Points on a hilly landscape, in no order, each with its height.
A ball rolls from a point to the lowest of its 5 nearest points, and stops where none of them is lower. Distance is the straight distance between rows; heights are no part of it.
Q_186: [-42 -19  29  21  32   5 -20  -4  -5 -23  18  38  27 -33   5   8  48 -28
 -18  21  24  42 -43 -16  25 -55  14  -7  18  39  21 -25 -17  13  -1  10]  h=39.2
Q_747: [ 20   4  -9 -18 -17  -8  18   2   9   4 -15 -18 -19  23   4 -12 -18   5
  10 -11   0 -16   6   5 -14  25 -11   2 -10 -24 -16  15   7  -7  -5 -14]  h=25.5
Q_920: [ 45  14   3  15 -24   7 -18   4 -12  17  15 -13  35 -28 -15  -7 -12  16
  29  28 -15   1  25  -5 -19   1   8  14  -6  -9  -4  12  13 -19 -11  26]  h=8.3
Q_687: [  8  -2 -45 -19  -5 -23  14  18 -13  39 -34 -19 -35  44   8 -14 -36  17
  25 -32 -14 -58  31  10 -32  50   9  -5 -22 -25 -32  21  -2   2  -4 -24]  h=15.6
Q_14: [ 55  -4   3  23 -38   2 -23   0 -21  27  36 -18  57 -42 -12  -8 -16  31
  28  54  -3  -1  22   9 -12 -15  26  21  -9 -13   1  23  15 -14 -15  40]  h=32.1
Q_135: [ 53   5   4  12 -30   5 -18   2 -17  35   7 -21  18  -3 -23 -17 -27  17
  34  17 -17 -33  37   8 -20  11  -1  25 -13 -23 -12  33  13 -13 -12  20]  h=19.2
Q_722: [ 35   2 -15 -13 -25  -1   1   0   5  28 -11 -25 -13  24  -6 -12 -30  10
  24  -5  -6 -40  23  11 -16  20  -1  13 -14 -28 -17  27   8 -11 -13  -6]  h=42.3
Q_420: [-51  -3  22   5  46  13 -19  -6   6 -32  16  48   5 -13   7   4  54 -40
 -22  13  14  39 -49 -23  29 -55   0  -8  23  44  21 -36 -24  10  -2   9]  h=62.8
Q_42: [ 57  -9  29  55 -64  14 -35  -8  -9  31  70 -22  88 -69 -34 -13   6  31
  37  62  15  14  10  21  18 -38  32  33   9 -26  23  20  30 -16 -22  47]  h=31.1
Q_309: [-50   4  13 -20  39  14   7  -5  29 -34  -6  37 -42  11  14   8  24 -44
 -49 -15  13  30 -27  -5  22 -33 -14 -24  10  25   8 -30 -32  10  -2 -18]  h=23.0
Q_416: [ -9 -20  39  33  -6   7 -14   1  -3 -17  34  21  56 -56  -4   6  33  -8
  -8  31  30  29 -38  -2  20 -56  30   5  19  16  27  -2   3   3  -4  21]  h=29.0
Q_114: [-32  -4  21  10  36  13 -12  -9   1 -25   7  37   3 -15  -2  12  33 -32
 -27   0   8  34 -22  -8  27 -39   1  -9  14  33  21 -29 -20   6   5   3]  h=30.4
Q_183: [-44  -1  11 -20  34  14  11 -10  28 -29 -12  23 -44  15  12  13  12 -29
 -52 -14   8  34 -18  -6  20 -19 -15 -28   7  19   0 -23 -24   8   1 -22]  h=25.6
Q_140: [-38 -28  41  22  20   4 -23  -9   8 -28  34  30  45 -50  -2  -2  62 -21
 -16  39  43  41 -64 -21  32 -73  15  -1  19  32  28 -13  -7  16 -14  14]  h=26.5
Q_867: [ 48   8   4  18 -30   4 -19   2 -15  16  29 -12  52 -42 -11  -9  -7  25
  24  44  -4  10  19   0 -14 -12  20  15  -4  -7   2  12  13 -16 -13  36]  h=27.2
Q_476: [ 52  -2   1   8 -34   5 -11   2 -13  43  -2 -26  11  10 -27 -19 -31  17
  35   8 -12 -49  45  17 -21  17   3  28 -18 -33 -16  33  13  -8 -17  11]  h=40.2
Q_663: [ 56   0   9  15 -40   7 -16   9 -25  42   8 -27  24  -6 -26 -17 -35  22
  37  17 -16 -43  46  11 -26  11   1  33 -19 -21 -14  32  15 -11 -15  21]  h=39.1
Q_3: [ 50  10   6  13 -26   6 -18  -2 -11  28   2 -20  18  -3 -23 -16 -22  16
  34  18 -15 -22  33   4 -20  11  -4  21 -15 -22  -9  26  12 -18 -13  19]  h=13.1
Q_435: [-23  -5 -17 -26  20  -8  32   2   1 -16 -33  -9 -47  37  13  10  -9   4
 -19 -31  -4   6  -6 -13  -8  41 -29 -21  -6   1 -15  -4  -6  13  14 -28]  h=38.9
Q_219: [-32   8 -36 -33  37 -20  29   1   0 -11 -49  -8 -66  71  18   9  -8  -2
  -7 -54 -16 -19   7  -6 -10  62 -44 -15  -9   2 -15 -10  -6  21  24 -31]  h=43.8
Q_253: [-38  17 -44 -35  37 -25  32   9  -2  -2 -52  -8 -70  80  21   1 -13 -10
  -4 -58 -17 -31  19   4  -7  67 -50 -11  -6  -3 -13  -7  -5  24  21 -35]  h=46.0
Q_745: [ 75 -10   6  27 -55   5 -22   2 -23  29  48 -25  69 -45 -15 -10 -15  35
  38  61   2  -3  21  16  -8 -19  29  27  -9 -18   8  31  20 -11 -18  48]  h=28.9
Q_816: [-24 -29  40  33   9   5 -20  -3  -3 -23  30  21  48 -50  -1   5  44 -18
 -12  31  38  36 -52 -11  24 -62  25   1  15  26  24  -8  -7   9  -4  16]  h=27.0
Q_735: [-26 -31  51  36   3   2 -25 -10   8 -26  42  25  58 -59 -11   1  58 -21
 -10  41  49  34 -56  -9  34 -78  17   8  22  26  34  -2   3  10 -12  20]  h=28.1
Q_505: [-19  -3 -21 -27  23 -16  34   1  -4  -7 -41 -13 -43  48  14   8 -13   9
  -8 -33  -8  -5  -3  -9 -13  50 -30 -14  -5  -1 -20  -3  -2  14  17 -25]  h=32.6
Q_255: [-25 -18  30  24  25   7 -12  -3 -10 -22  19  33  32 -35   0  12  38 -20
 -18  17  15  35 -29 -13  20 -43  17  -6  19  31  23 -21  -8   6   6  13]  h=24.1
Q_57: [-67  14 -21 -44  54   7  32 -15  13 -25 -32  17 -86  54  24  15   7 -16
 -49 -50 -19  11 -25 -22  12  28 -35 -35  -1  33 -12 -32 -22  17  21 -38]  h=41.7
Q_155: [ 25  21  13  12 -14   8  -5   0  -6  -1  10  -1  20 -21 -10   0  -4   2
  10   7 -15  14   8  -4  -4  -3   0   9   4  -2   3  -8   7 -18   1  15]  h=11.5
Q_651: [-40  -4   1 -28  29  13  17  -8  23 -28 -19  11 -49  23  11  16   5 -15
 -50 -20   2  27 -11  -7  13   5 -14 -28  -1  16  -6 -14 -22   6   5 -27]  h=39.3
Q_79: [  0 -18  40  46 -20   6 -19   1   4 -11  44  13  69 -68  -9   5  32  -6
   0  31  32  24 -38   0  20 -64  34  12  21  13  32  -2   9  -4 -10  21]  h=35.9
Q_512: [-30  -8   3 -23  23   8  19  -4  23 -27 -18   2 -43  20   6  17   1  -8
 -40 -19   4  20  -4  -5  10  10 -19 -22  -1   8  -4  -7 -14   9   9 -25]  h=51.1
Q_89: [ 25   9  -7 -16 -20  -3   9   2  11   9 -12 -18 -14  24  -3  -8 -20   7
  15  -6  -1 -21  11   5 -15  18 -10  10 -13 -27 -11  18  10  -8 -10 -11]  h=27.5
Q_668: [ 57 -11  18  40 -56  10 -33  -4  -6  30  66 -21  77 -60 -23 -12  -3  32
  36  61   9  12  11  17   8 -32  33  29   2 -23  15  21  27 -14 -20  48]  h=20.1
Q_766: [-11 -21  56  46 -13   4 -24  -4   7 -21  44  20  68 -70 -16   3  45 -17
  -1  37  42  25 -50  -3  33 -78  28  16  21  19  36  -1   8   7  -9  22]  h=33.7
Q_823: [ 20  -6 -36 -16 -18 -19   8  12  -3  37 -22 -22 -24  34   4 -13 -34  20
  22 -15  -6 -55  27  12 -26  37  10   5 -19 -31 -26  33   7  -4  -6 -18]  h=38.6
Q_37: [ 66 -14  22  44 -65  11 -35  -6 -16  35  68 -23  86 -57 -28  -9  -5  34
  42  70   7   6   8  22   6 -31  30  33  -1 -23  17  24  26 -13 -22  51]  h=26.0
Q_750: [ 10  -6 -54 -13 -16 -32   9  25 -27  53 -33 -26 -34  42   1 -14 -52  30
  22 -31 -27 -83  59  29 -30  59  19   1 -21 -29 -37  26   5   2   7 -21]  h=10.2
Q_426: [ 29   8   7  19 -26   6 -12   8  -5   6  32  -1  49 -46  -6  -3  -1  18
  16  31  -1  21   2  -4  -3 -18  26   4   2  -1   7  -1   8 -18  -7  29]  h=21.5
Q_118: [  1   3   6 -14  -2   2  16  -2  18 -22 -13  -4 -21  13   4  12  -7  -3
 -19 -16   3  13   1   4   5  10 -21  -3   4  -4   2  -4  -5   2   8 -12]  h=35.3
Q_864: [ 11  -2 -35 -21 -11 -15  15  14  -3  23 -28 -21 -25  38  13 -12 -30  13
  21 -22  -9 -45  16   5 -27  43   1  -2 -20 -25 -28  22   5  -1  -9 -19]  h=22.6
Q_199: [ 26   0 -24 -16 -16  -8   7   4   5  25 -19 -23 -22  30   6 -12 -29  12
  24 -10  -4 -38  14  11 -24  32  -1   5 -13 -30 -21  28   5  -5 -10 -14]  h=26.7
Q_575: [-58  15 -37 -46  54 -17  31  -9  13 -17 -48   1 -85  75  24   6  -6  -7
 -22 -53 -23 -11   7 -10  -2  57 -51 -20  -4  13  -8 -13 -10  23  26 -34]  h=47.2
Q_621: [-60   9 -24 -39  54   3  28 -16  14 -17 -39  10 -76  52  25  11   5  -5
 -43 -45 -20  13 -16 -19   3  35 -30 -34   0  26 -12 -22 -19  15  22 -35]  h=38.5
Q_439: [-63  19 -42 -53  58 -17  34  -8  22 -20 -50   2 -96  78  26   9  -3 -14
 -30 -60 -21  -9   9 -12   5  55 -54 -24  -4  17 -10 -14  -9  20  29 -40]  h=47.3
Q_806: [ 44   4   4  18 -32   6 -22   2  -8  13  33 -12  56 -46  -7  -6  -7  24
  28  45   1  15   8   4  -8 -18  30  11  -3  -9   5  14  12 -18 -12  36]  h=28.2
Q_784: [-46  17 -42 -40  47 -22  30   0   7  -8 -54  -6 -80  80  21   6  -5 -10
  -7 -57 -16 -23  18  -1  -5  63 -53 -15  -2   3 -11 -10  -2  23  26 -33]  h=46.1
Q_109: [  0  -2  -8 -21  -1  -6  26   4  17 -16 -22 -10 -30  25   7   5 -11   2
  -8 -16   5   2  -4  -1  -6  27 -23  -7  -7 -10 -14   3  -1   3   7 -16]  h=27.3
Q_537: [-38  -7  24  15  37  11 -20 -10  -2 -30  15  39   9 -18   3   7  43 -33
 -22  11   9  38 -32 -16  20 -47   1 -10  17  39  21 -30 -19   8   0   8]  h=55.1
Q_55: [ 26  17  12  17 -17   7  -5   3  -6  -5  13   1  36 -35  -7   1   1   6
   8  19  -7  19   3  -8  -7  -9  13   9   6  -3   7  -8   3 -18  -6  23]  h=9.2
Q_886: [  8  -3  22  27 -18   4  -7   7  -9 -12  33  11  53 -57  -1   6  15   5
   0  26  12  26 -23   0   7 -33  30   3  12   9  18 -11   3  -8   1  20]  h=29.5
Q_225: [ 14  -7  34  40 -34   5 -19   2   7  -3  50   4  68 -71  -7   6  20   4
  10  31  24  24 -27   3  17 -54  41  12  14   1  31   1  15 -13 -10  22]  h=18.1
Q_649: [  9  -8  43  49 -35  11 -25  -3   8  -2  56   8  76 -77 -17  -3  31  -1
  11  34  29  21 -35   7  20 -65  40  18  18   3  35   0  18 -10 -11  21]  h=26.8
Q_554: [ 25  13   3  -7 -15   3  10  -2  16   2  -8 -14  -7  11  -2  -2 -11  -3
  11  -4  -5  -7   8   3  -5  12 -15   9  -6 -20  -4  10   7 -10  -3  -5]  h=37.3
Q_825: [ -1   5  17   4   4  11   6  -8   9 -24  -1  10   0  -6  -7  17   5 -16
 -21  -8  -1  18   2   3  15  -8 -13   0   8   5  14 -15  -2   0  13   1]  h=17.5
Q_608: [ -5   6 -36 -25   7 -20  30  18 -13  14 -41 -16 -38  51  13  -6 -23   9
  15 -35  -9 -43  13  -1 -24  56 -18  -8 -11 -11 -27   2   1   7   4 -25]  h=10.8
Q_121: [ 47  19   5   7 -22   6 -14  -2 -10  20   8 -14  22 -14 -20 -11 -15  14
  27  17 -15  -8  28   1 -18   1   1  21  -8 -17  -3  16  15 -18 -11  23]  h=10.6
Q_533: [ 11  -7  26  34 -20   4 -16   7   0  -7  37   9  60 -61  -2   7  18   3
   2  32  17  26 -25  -4   8 -39  36   5  16  10  25  -8   7  -7  -7  21]  h=36.0
Q_120: [ 13   2 -15 -21 -10  -6  23   9   9  -1 -26 -19 -25  28  11  -3 -18   7
   3 -15  -2 -15  -2   1 -14  31 -18  -1  -9 -17 -19  10   1   0  -1 -21]  h=25.2
Q_845: [ 30  12  10  17 -23   6 -11   6  -9  -1  19  -1  46 -41  -3  -4  -3  10
  15  26  -3  19   6  -6  -5 -11  19   8   3  -3   7  -7   6 -19  -6  28]  h=12.6
Q_6: [ 34  -5 -23 -10 -28 -12  -3   6  -2  34 -13 -24 -16  26  -7 -15 -31  15
  28  -6  -1 -51  29  17 -22  27   4  13 -19 -32 -19  38   7  -3 -12 -10]  h=55.6
Q_62: [ 11  12  19  15  -7  14  -1  -1  -6 -14  10  11  22 -25  -6   8   2  -6
  -2   5  -9  21   5  -3   6 -10  -1   4  11   4  12 -18   2  -9  10  15]  h=12.7
Q_126: [  6  -3 -55 -16 -10 -26  10  19 -22  45 -36 -23 -31  44   3 -12 -43  24
  26 -31 -22 -72  48  19 -28  56  14  -3 -21 -24 -32  25   9   2   2 -22]  h=10.1
Q_513: [-30   1  24  14  30  14 -11  -8   4 -26   4  33   3 -14  -1  12  27 -30
 -24  -4   6  31 -12  -7  23 -36  -3  -7  16  24  22 -24 -16   7   6   6]  h=22.7
Q_249: [-29  -6   8 -20  22   8  14  -6  22 -27 -14  11 -36  13   6  14   2 -15
 -45 -14   8  26  -6  -2  15   0 -15 -19   3   9   3 -11 -15   6   7 -19]  h=29.2
Q_981: [-46  -1  20   7  47  13 -18 -13   2 -28  11  44  -3 -13   4   8  44 -42
 -24   4   8  39 -35 -14  27 -45   1 -10  18  40  22 -33 -24   8   3   3]  h=2.3
Q_372: [-22  15 -41 -29  24 -26  30  12 -12   8 -52 -12 -59  75  17  -2 -17  -6
  14 -53 -14 -43  19   4 -16  63 -37  -8 -10  -9 -22  -5  -4  19  17 -34]  h=47.5
Q_29: [-26   3 -35 -29  28 -18  32   3  -7  -9 -44 -13 -52  56  17   6 -15   4
  -4 -42 -14 -16   4  -6 -16  58 -36 -11  -6  -1 -21  -3  -3  15  17 -24]  h=39.0
Q_334: [  3   1 -34 -24  -2 -17  23  13  -5  16 -35 -20 -31  44  15 -11 -23  12
  13 -25  -9 -37   5   3 -27  47 -11  -8 -18 -15 -26  11  -1   6   0 -23]  h=27.1
Q_460: [  0  12 -68 -14 -13 -33   8  26 -28  61 -44 -24 -45  63  -3  -8 -56  24
  17 -44 -39 -91  86  39 -28  76   8  -4 -18 -38 -33  19   7   2  22 -28]  h=19.9
Q_405: [ 34  11  -7  -7 -21   2   0  -3  11  11  -8 -17  -8  17  -8  -9 -19   4
  19  -3  -5 -17  13   4 -14  15 -11  13  -7 -22 -11  18   8 -14 -11   1]  h=26.4
Q_906: [ -4  15 -65 -17  -3 -26  12  22 -23  51 -46 -20 -49  63   5  -9 -42  17
  21 -47 -35 -79  66  28 -27  68   7  -5 -17 -33 -34  14   4   2  14 -32]  h=9.1
Q_257: [-43 -24  38  23  27   2 -26  -8   1 -29  26  32  36 -43   3   0  61 -25
 -14  34  34  42 -61 -20  23 -65  15  -3  18  39  20 -18 -12  12  -8  13]  h=23.6
Q_187: [-12   7 -38 -27   8 -20  28  18 -10  12 -48 -17 -40  54  17  -5 -22   6
  13 -40 -15 -39  12  -1 -25  54 -23  -8 -10  -9 -29   4   1   7   9 -27]  h=31.6
Q_41: [-18 -12  30  27  16   6 -11  -3 -12 -19  15  26  36 -36  -2  12  29 -14
 -14  12  11  33 -23  -8  14 -37  14  -3  14  28  23 -20  -8   4   7  15]  h=7.6
Q_464: [ 61   1   6  18 -38   5 -19   7 -32  33  24 -22  44 -26 -27 -16 -25  25
  34  40  -9 -20  40   4 -25  -1  13  26 -16 -12 -12  30  17 -14 -16  40]  h=26.3
Q_576: [ 49  -5   8  29 -41   3 -25   0  -7  14  47 -14  63 -57  -9  -4  -1  25
  26  49   9  17   4   8  -2 -27  36  16   2 -12  14  14  15 -18 -12  38]  h=14.9
Q_489: [ -7  17 -59 -23   1 -30  15  23 -20  47 -50 -15 -52  65  11  -9 -41   8
  26 -49 -32 -73  53  21 -26  65  -2  -5 -18 -29 -29  15   2   3  12 -34]  h=8.2
Q_252: [  1   3 -57 -15  -6 -28  10  23 -27  53 -40 -19 -40  54   1 -10 -46  22
  22 -38 -31 -79  61  23 -29  63   8  -6 -22 -29 -34  22   5   3  10 -28]  h=8.8
Q_645: [ 26  -6  26  41 -43  10 -27  -2   8   3  53  -2  71 -70 -11  -3  16  16
  12  42  19  23 -15   7  13 -47  42  17  10 -10  25   5  17 -17 -16  28]  h=1.5
Q_424: [ 36  -3  18  37 -46   7 -30  -3   3  13  55  -8  73 -67  -7  -4  10  19
  20  47  15  24  -6   7   8 -41  38  19   8 -15  19  12  18 -15 -15  34]  h=6.9
Q_892: [ 59   2   6  14 -29   1 -20   3 -28  29  12 -22  36 -16 -22 -18 -24  19
  38  32 -13 -24  42   8 -22   2   8  27 -16 -18 -15  28  15 -14 -15  31]  h=21.2
Q_850: [-64  18 -28 -49  54  -3  32 -16  17 -22 -40  10 -86  65  22  13   4 -10
 -43 -56 -22   6 -12 -16  10  42 -41 -34   1  26 -10 -20 -18  18  22 -32]  h=44.2
Q_421: [-15  22 -53 -29  13 -27  24  22 -15  25 -57 -13 -65  81  18  -6 -30  -8
  20 -63 -20 -60  35  16 -17  62 -26  -6 -12 -19 -28  -5   1  12  16 -40]  h=48.2
Q_442: [-59  -1 -14 -40  48  14  29 -13  14 -27 -27  21 -68  39  22  14   7 -14
 -59 -38  -8  24 -30 -17  13  16 -21 -37   3  27 -12 -29 -28  13  12 -37]  h=33.2
Q_384: [ 20  -1  14  29 -25   4 -10   5  -2  -6  34   2  55 -54  -3   6  10   9
   7  28   9  27 -13  -2   3 -25  34   9   8   4  16  -2  10 -13  -2  24]  h=23.9
Q_408: [ 45  -5 -11  -1 -35   0  -8   3  -5  39  -6 -28  -6  21 -16 -18 -37  19
  27  -3  -9 -52  39  21 -23  23   1  21 -20 -32 -16  42  14  -4 -11  -5]  h=46.5
Q_843: [-10  -4 -12 -26   8  -9  30   2   7 -16 -30 -15 -35  30  10   5 -15   5
 -16 -22   1   2  -5  -4 -10  36 -28 -10  -6  -4 -17  -2  -4  10  10 -22]  h=31.4
Q_937: [ 35 -20 -31  -5 -30 -12   0   7 -10  47 -12 -32 -16  28  -7 -10 -41  26
  29 -13 -12 -70  43  27 -24  38  14  15 -22 -35 -26  41  12   2  -7 -14]  h=57.2
Q_623: [-49 -21  47  18  25   3 -29 -11  23 -35  37  31  39 -50   3  -7  74 -28
 -16  44  47  47 -78 -33  33 -82  10  -3  25  41  26 -19  -7  12 -16  18]  h=29.1
Q_59: [ 30  23   7   1 -17   9  -5  -4   3   6   4  -6   9  -7 -13  -7  -8   3
  17   9 -13   1  14  -6  -9   5  -6  14  -2 -13  -2   0   9 -19  -4   9]  h=13.5
Q_311: [ 31   0  13  31 -34   5 -18   0   0   4  43  -1  63 -60  -2   0  10  18
  15  40  12  23  -8   6   4 -34  39  13   3  -6  16   7  14 -18  -7  27]  h=13.0
Q_741: [ -9 -13  28  27   6   7  -8   3 -13 -19  21  21  41 -40  -4  10  25 -11
 -10  19  12  29 -23  -5  15 -34  18   1  15  25  19 -18  -6   3   3  14]  h=19.4
Q_329: [-35  -1  17  -9  34  15  -2 -12  25 -29  -3  31 -29   5   3  13  20 -33
 -41 -15   9  28 -14  -2  23 -29 -14 -20  10  22  11 -25 -23   6   6 -11]  h=21.0
Q_755: [ 11   2  20  26 -12   7  -7   4 -12 -14  22   8  48 -46  -4   8   8  -2
  -2  16   2  25 -12  -6   5 -24  20   3  10  10  16 -16   2  -7   4  19]  h=26.2
Q_262: [ 14  -1 -25 -21 -14 -16  17  12   3  21 -27 -22 -28  37  13  -9 -23  14
  19 -16  -5 -34   5   1 -24  38  -8   1 -15 -20 -23  22   4  -3  -9 -23]  h=24.6
Q_933: [-33 -31  43  31  14   3 -23  -7   2 -24  31  26  47 -47  -1   3  54 -19
 -15  33  37  40 -55 -14  28 -70  21  -3  15  33  28  -8  -6  10  -9  16]  h=26.6
Q_835: [ -6 -14  27  28  -1   5 -10   5  -9 -19  28  18  51 -49   0   8  24 -10
 -10  20  19  28 -27  -3  16 -45  26   3  13  20  21 -15  -1   1   2  12]  h=24.0
Q_141: [-47  -3  -9 -36  41   6  26 -12  17 -22 -29   6 -61  33  20  14   1  -6
 -48 -33  -7  25 -18 -15   6  19 -21 -38  -1  21  -9 -16 -23  11  10 -33]  h=33.8
Q_943: [-34 -20  31  24  24   4 -18  -6  -7 -23  23  32  35 -42   0   6  46 -20
 -19  25  26  39 -43 -14  19 -54  15  -4  20  35  24 -17 -10   9  -4  15]  h=28.3
Q_136: [-57  -1   1 -37  43  15  23  -9  23 -31 -19  26 -62  30  20  11  14 -21
 -56 -25   2  29 -31 -13  16  -2 -17 -38   3  23  -7 -31 -31   8   4 -30]  h=31.2
Q_54: [ 43  -7  15  38 -46   7 -30  -5   3  16  56 -11  73 -64 -14  -7   5  27
  27  51  11  19  -3   9   6 -37  39  20   4 -16  20  15  22 -17 -17  37]  h=10.0
Q_985: [ -7   1 -20 -26   4 -17  32   8  -3  -4 -33 -18 -37  43  15  -1 -17   9
   2 -27  -1 -16   0  -3 -21  47 -25 -12  -4  -9 -23   1   0   7   8 -22]  h=26.9
Q_928: [ 36  18   5   0 -24   8  -9  -1  -1  16   0 -16   6  -1 -16 -13 -14   8
  25   8 -12 -12  23  -1 -13   8  -6  18  -7 -18  -8  11  12 -16 -11   8]  h=12.5
Q_801: [-52 -10  26  12  44   7 -20  -9   4 -30  18  44  15 -20  11   0  59 -35
 -21  19  19  41 -57 -26  25 -57   5  -9  25  46  24 -35 -20   9  -2   8]  h=53.8
Q_217: [-10   1  15  -9  10   8  10  -9  19 -27  -5   8 -15   2  -2  16   3 -15
 -27 -12   2  22   2   6  15  -5 -15  -5   5   3   9 -14  -4   5   9  -8]  h=18.2
Q_848: [-72  24 -34 -59  59  -1  38 -11  28 -25 -41  13 -98  73  27  14   0 -15
 -43 -63 -21  -1 -12 -14  10  44 -45 -33  -2  28  -5 -24 -18  19  27 -41]  h=47.7
Q_204: [ -3   7 -54 -25   3 -23  17  20 -19  34 -43 -16 -40  55  12 -12 -35  11
  26 -41 -21 -59  32   7 -24  58  -3  -5 -17 -18 -34  10   1   2   6 -31]  h=10.7
Q_440: [ 34  18   0  -4 -19   5   0  -3   7   9  -3 -13  -2   6 -11 -10 -13   4
  18  -1 -11 -10  15   1 -10   9 -13  13  -6 -21  -6  10  10 -14  -9   5]  h=19.5
Q_316: [-43   7 -31 -35  43 -17  31  -7   3 -12 -43  -3 -63  60  17  13  -6   2
 -17 -44 -18  -8   1 -10  -4  56 -42 -22  -5   7 -14  -9  -5  17  24 -31]  h=46.7
Q_832: [-36   3  21  -3  33  17  -7 -15  17 -27   4  33 -19  -1   3  11  28 -41
 -33  -5   5  30 -18  -5  27 -35  -6 -14  15  28  21 -28 -23   8   6  -3]  h=21.7
Q_907: [ 68  -7   4  22 -45   2 -23   4 -30  27  38 -22  58 -40 -17 -12 -23  31
  36  54  -2 -10  28  11 -15 -14  26  25 -14 -11  -2  29  16 -11 -19  47]  h=29.9
Q_804: [-48   5  20  -7  43  16 -10  -8  18 -32   4  43 -21   0   7  10  40 -49
 -34  -5  10  34 -31  -8  32 -43  -9 -15  18  33  18 -35 -26   7   0  -4]  h=37.1
Q_887: [ 36  18   5  14 -24   7 -12   1 -14   7  18  -5  44 -39  -8  -5  -5  12
  21  29 -10  10  11  -5 -11  -7  18  11  -2  -6   1   0  10 -23  -6  29]  h=15.7
Q_326: [-46   4  17 -13  43  15  -3  -8  26 -36   2  41 -32   4   9   9  33 -47
 -42 -11  14  27 -26  -7  31 -39 -14 -17  16  29  16 -33 -28   7   0 -10]  h=27.4
Q_404: [ 38  -7  29  48 -49  16 -36  -8   6  17  64  -5  80 -77 -23  -7  16  21
  25  49  18  21  -5  13  16 -46  42  24  15 -16  28  10  25 -19 -18  34]  h=14.8
Q_398: [ 20 -15 -44 -13 -20 -19   7  14 -18  48 -26 -30 -27  34   1 -10 -45  29
  25 -20 -12 -70  44  22 -29  45  14  -1 -23 -27 -33  37  10   5  -5 -19]  h=37.4
Q_811: [ 29  -6 -26 -16 -20 -10   3   9  -1  33 -17 -26 -22  31   1 -12 -33  18
  25 -11  -3 -46  26  14 -24  28   7   7 -20 -33 -22  33   7  -3 -11 -13]  h=40.3
Q_36: [-21  -2  21   2  28  14  -1 -10  18 -29   0  25 -11  -4  -3  15  18 -27
 -28  -8   5  27  -7   1  24 -26 -10  -7  10  18  18 -21 -13   7   9  -3]  h=20.0
Q_463: [ 45   5  -4   0 -27   2 -10  -2  -4  32  -4 -23   2  12 -18 -18 -26  13
  33   4 -10 -36  35   7 -16  17  -2  23 -15 -33 -11  30  13  -9 -13   3]  h=29.6
Q_821: [-50   8 -28 -44  52  -8  32 -12   9 -17 -43  -2 -77  63  20  11  -3  -4
 -26 -53 -26  -3  -3 -12   1  50 -44 -28  -3  16  -9 -13  -8  17  28 -32]  h=47.6
Q_883: [ 21  18  10  -3 -12   8   7  -4   8 -11  -2  -6  -3  -1  -5   2  -7  -5
   1  -2  -2   3   6   3  -5   4 -12  10   5 -14   4  -6   6  -7   2   0]  h=8.6
Q_522: [-22  -3  11  -9  21  12   6  -9  22 -28  -9  18 -26   7   0  17   6 -21
 -36 -14   7  25  -2   2  21  -9 -18 -15   9   8   8 -14 -14   6  10 -12]  h=19.1
Q_926: [ 37  19   8   4 -21   8  -8  -4  -2  12   5  -7  19 -10 -11 -12 -13   9
  22  14 -13  -1  17  -2 -12   4  -1  15  -3 -12  -4   6   8 -17  -7  20]  h=11.3
Q_855: [-48  -4 -19 -35  41   1  27 -11  11 -23 -32   5 -60  42  16  17   1   0
 -41 -34 -13  13 -10 -17   7  33 -28 -32  -3  16 -10 -14 -18  13  21 -33]  h=35.6
Q_628: [ -9  -5  24  21  14  12  -7  -4  -8 -24  13  24  23 -26  -6  16  20 -17
 -15   5   3  29 -12  -6  16 -28   6  -2  12  20  17 -24  -9   2   9  11]  h=5.6
Q_447: [ 13   4  -1 -16  -9   3  16   3  18 -11 -16  -7 -19  17   2   0 -13  -1
  -8 -13   1  -1   1   2  -4  21 -22  -1  -1 -17  -5   4   1  -1   4 -10]  h=31.5
Q_585: [-21  -9  -7 -25  14  -2  28  -2  14 -24 -25  -9 -39  25  10  14 -11   2
 -32 -21   6  11  -6  -5  -4  26 -23 -16  -2  -1 -11  -4  -7  10  11 -26]  h=52.2
Q_506: [  3  11  23  15   5   8   0  -4  -2 -20   5  16  18 -22  -6  14   5  -9
 -10   0  -3  23  -2  -2   9 -15   0   0  12  11  19 -20  -5  -1  12  10]  h=15.2
Q_467: [ 68 -11  18  35 -60   8 -27  -3 -19  28  60 -27  74 -48 -17  -8 -10  32
  37  63   7   5  17  21   1 -25  27  31  -3 -20  13  26  26 -10 -20  46]  h=26.1
Q_496: [ 15  16  14   4  -7   7   4  -6   7 -17   2   3  10  -7  -8   7  -5  -8
  -4  -5  -9  15   1   0   6  -3 -10  11   6  -4   9 -12   3  -8   8   7]  h=21.3
Q_959: [-48 -20  34  19  36   3 -25 -10   3 -31  28  39  29 -35   8  -7  62 -26
 -18  33  33  47 -68 -30  27 -65   9  -8  23  42  22 -21 -14  14  -9  13]  h=3.7

Where does a ball stop that starts at each point below?
Q_907 | Q_645
Q_823 | Q_489
Q_784 | Q_489
Q_408 | Q_920
Q_575 | Q_489
Q_464 | Q_920
Q_262 | Q_489

Call two points neighbours if one is among the 5 nearest of the other. Go from one point of each pair to the other, from neighbour to neighbour, staying as low as possible. Name the highest point that can't be avoided.
Q_55, Q_883 | Q_59
Q_883, Q_489 | Q_405
Q_628, Q_55 | Q_506
Q_489, Q_959 | Q_943
Q_55, Q_920 | Q_155
